Each row is a point on a landscape with many valleys, with its height.
A ball rolls from a point to whichever of its 4 nearest points has the largest drop for the distance, and stops where none of them is lower. Distance is the straight distance between rows; heights are no part of it.
z_806 h=19.1: 80  59  140  140  111  102  115  92  94  104  126  64
z_653 h=19.2: 104  124  116  85  81  99  95  68  128  51  79  69
z_517 h=32.2: 80  95  163  80  111  79  109  87  120  70  127  80
z_184 h=4.5: 75  65  153  123  128  87  113  81  107  105  148  62
z_920 h=52.0: 79  68  133  114  87  80  107  123  95  93  99  111
z_304 h=25.7: 86  92  148  86  87  83  103  98  115  56  100  94
z_540 h=26.1: 122  102  39  113  75  99  60  88  117  95  57  93
z_770 h=19.7: 102  128  118  82  92  93  95  59  132  60  87  58
z_216 h=24.4: 86  75  117  111  92  77  106  133  81  116  95  127
z_218 h=19.8: 94  80  99  122  104  87  115  129  66  145  99  118
z_137 h=14.8: 95  99  101  105  110  70  105  130  77  138  101  144
z_183 h=28.8: 86  106  154  73  110  81  104  82  124  61  115  80
z_965 h=62.2: 126  140  25  69  111  96  65  87  106  105  82  127
z_15 h=32.3: 82  89  134  92  79  80  104  114  104  64  88  110
z_46 h=9.8: 121  122  33  86  82  103  73  95  106  92  59  110
z_844 h=27.4: 90  102  110  83  75  85  100  120  103  71  79  128
z_263 h=19.0: 96  109  97  78  71  92  96  110  106  66  74  124
z_176 h=26.5: 107  116  95  111  132  64  103  117  78  156  112  143
z_203 h=47.2: 120  115  89  119  138  84  116  116  74  165  113  123
z_376 h=5.9: 77  62  148  131  105  89  113  99  104  97  121  77
z_466 h=34.9: 93  109  96  76  94  69  95  128  92  106  86  151
z_889 h=0.5: 134  118  92  75  126  167  123  115  80  148  140  121
z_730 h=20.2: 120  108  54  110  75  102  70  82  116  79  59  82
z_446 h=45.1: 85  95  110  89  84  73  100  127  88  94  84  139
z_524 h=12.6: 108  86  87  104  102  167  123  120  70  128  120  87
z_358 h=43.8: 95  120  95  75  106  63  90  122  89  117  98  160
z_343 h=18.8: 118  98  55  119  77  94  59  79  127  90  60  76
z_300 h=38.1: 92  67  115  126  110  160  124  75  101  94  148  46
z_868 h=30.8: 85  57  117  141  107  133  125  99  89  108  123  59
z_564 h=15.3: 112  100  85  122  84  83  53  59  148  97  73  53
z_930 h=12.3: 111  115  89  110  83  96  74  58  135  75  67  57
z_246 h=5.4: 90  94  105  103  99  74  107  132  80  127  99  141
z_174 h=16.8: 73  62  155  122  119  83  115  89  108  98  137  72
z_623 h=27.3: 102  112  104  86  71  99  97  96  117  52  69  98
z_668 h=12.2: 113  120  58  88  69  103  79  96  111  74  59  105
z_314 h=29.0: 121  116  87  110  136  113  124  118  69  163  118  112
z_320 h=22.9: 99  114  93  82  68  102  93  102  109  59  66  106
z_420 h=21.2: 85  71  118  124  98  86  113  132  78  126  97  111
z_529 h=18.4: 91  73  107  131  101  105  121  125  68  137  99  100
z_463 h=28.5: 78  96  158  85  102  78  104  91  122  63  117  87
z_79 h=20.9: 114  100  87  119  118  121  122  122  62  157  113  103
z_807 h=55.3: 121  149  46  56  127  85  66  83  108  99  96  147
z_684 h=37.1: 90  60  118  142  112  143  125  84  97  107  138  46
z_76 h=24.2: 78  63  136  131  98  89  114  116  88  104  107  90
z_292 h=33.6: 102  118  95  89  127  54  94  115  90  135  107  159
z_875 h=12.5: 100  114  85  77  72  97  91  110  104  67  71  122
z_187 h=22.6: 95  111  136  79  84  91  100  82  123  49  90  82
z_568 h=32.5: 75  71  151  112  96  78  107  104  105  80  113  92
z_272 h=30.1: 87  65  130  136  130  121  124  71  104  109  154  46
z_690 h=0.2: 111  119  97  105  95  86  75  51  143  89  80  39
z_124 h=23.0: 99  71  99  119  94  173  120  108  81  113  124  75
z_748 h=14.4: 112  106  70  121  77  92  64  67  135  87  65  61
z_836 h=40.3: 101  131  88  72  120  58  87  110  97  119  106  164
z_332 h=46.5: 107  139  77  61  117  68  81  107  101  104  97  165
z_388 h=8.9: 118  99  82  93  111  162  122  123  70  143  125  102
z_384 h=9.7: 108  119  67  82  73  101  84  102  108  69  63  112
z_923 h=31.9: 112  117  91  94  70  102  86  84  116  59  64  83
z_739 h=44.6: 100  130  77  64  105  69  84  113  97  102  94  163
z_959 h=24.9: 85  109  149  78  94  86  102  87  123  54  103  86
z_4 h=50.6: 117  150  61  54  125  74  74  95  109  97  100  158
z_735 h=21.3: 90  64  113  140  98  113  123  117  78  123  109  80
z_138 h=26.7: 94  102  122  83  76  90  96  105  111  55  83  108
z_914 h=24.8: 97  110  119  85  79  96  98  95  118  49  77  94
z_903 h=25.6: 95  65  103  137  102  137  124  112  80  118  116  72
z_648 h=16.9: 118  108  65  113  70  97  69  78  126  79  59  75
z_958 h=2.2: 116  100  91  82  106  176  120  119  72  137  128  109
z_795 h=13.1: 113  98  86  114  106  150  128  125  64  142  117  96
z_660 h=32.0: 94  65  104  131  101  162  123  96  87  103  130  59
z_893 h=5.1: 115  129  46  71  87  97  79  103  101  87  67  126
z_224 h=15.9: 127  116  82  101  133  142  125  119  68  156  124  108
z_837 h=37.2: 90  70  112  120  131  142  126  56  111  103  168  39
z_784 h=34.8: 77  78  161  98  105  73  105  92  114  73  123  87
z_891 h=70.1: 128  143  15  75  128  96  58  79  110  112  86  124
z_756 h=41.9: 101  126  81  64  93  74  87  117  95  101  86  155
z_190 h=20.4: 93  101  104  95  100  66  98  131  82  118  95  150
z_296 h=15.6: 104  85  91  122  109  135  124  123  65  140  109  94
z_947 h=19.3: 79  64  142  128  136  99  119  71  109  111  155  52
z_105 h=35.8: 86  69  120  130  124  145  125  69  104  101  156  41
z_151 h=25.2: 106  97  93  118  114  100  118  124  65  156  104  114
z_629 h=12.7: 109  127  103  93  91  95  83  53  137  76  75  53
z_608 h=8.5: 112  137  55  61  97  89  80  105  100  92  78  144
z_881 h=0.6: 108  123  62  73  76  96  85  108  106  77  66  124

Call two points neighbours if one is among the 4 nearest of the other. Go from one point of each pair to the other, from neighbour to neighbour, staying as low as possible. Name the highest point that can't be avoided.
z_184 and z_889: z_76
z_184 and z_690: z_784
z_881 and z_690: z_730

Where does a ball stop that starts at each point below?
z_517: z_690
z_224: z_889
z_4: z_881
z_684: z_376
z_914: z_690
z_756: z_246
z_784: z_690
z_795: z_889
z_332: z_246
z_176: z_246
z_304: z_690
z_920: z_376
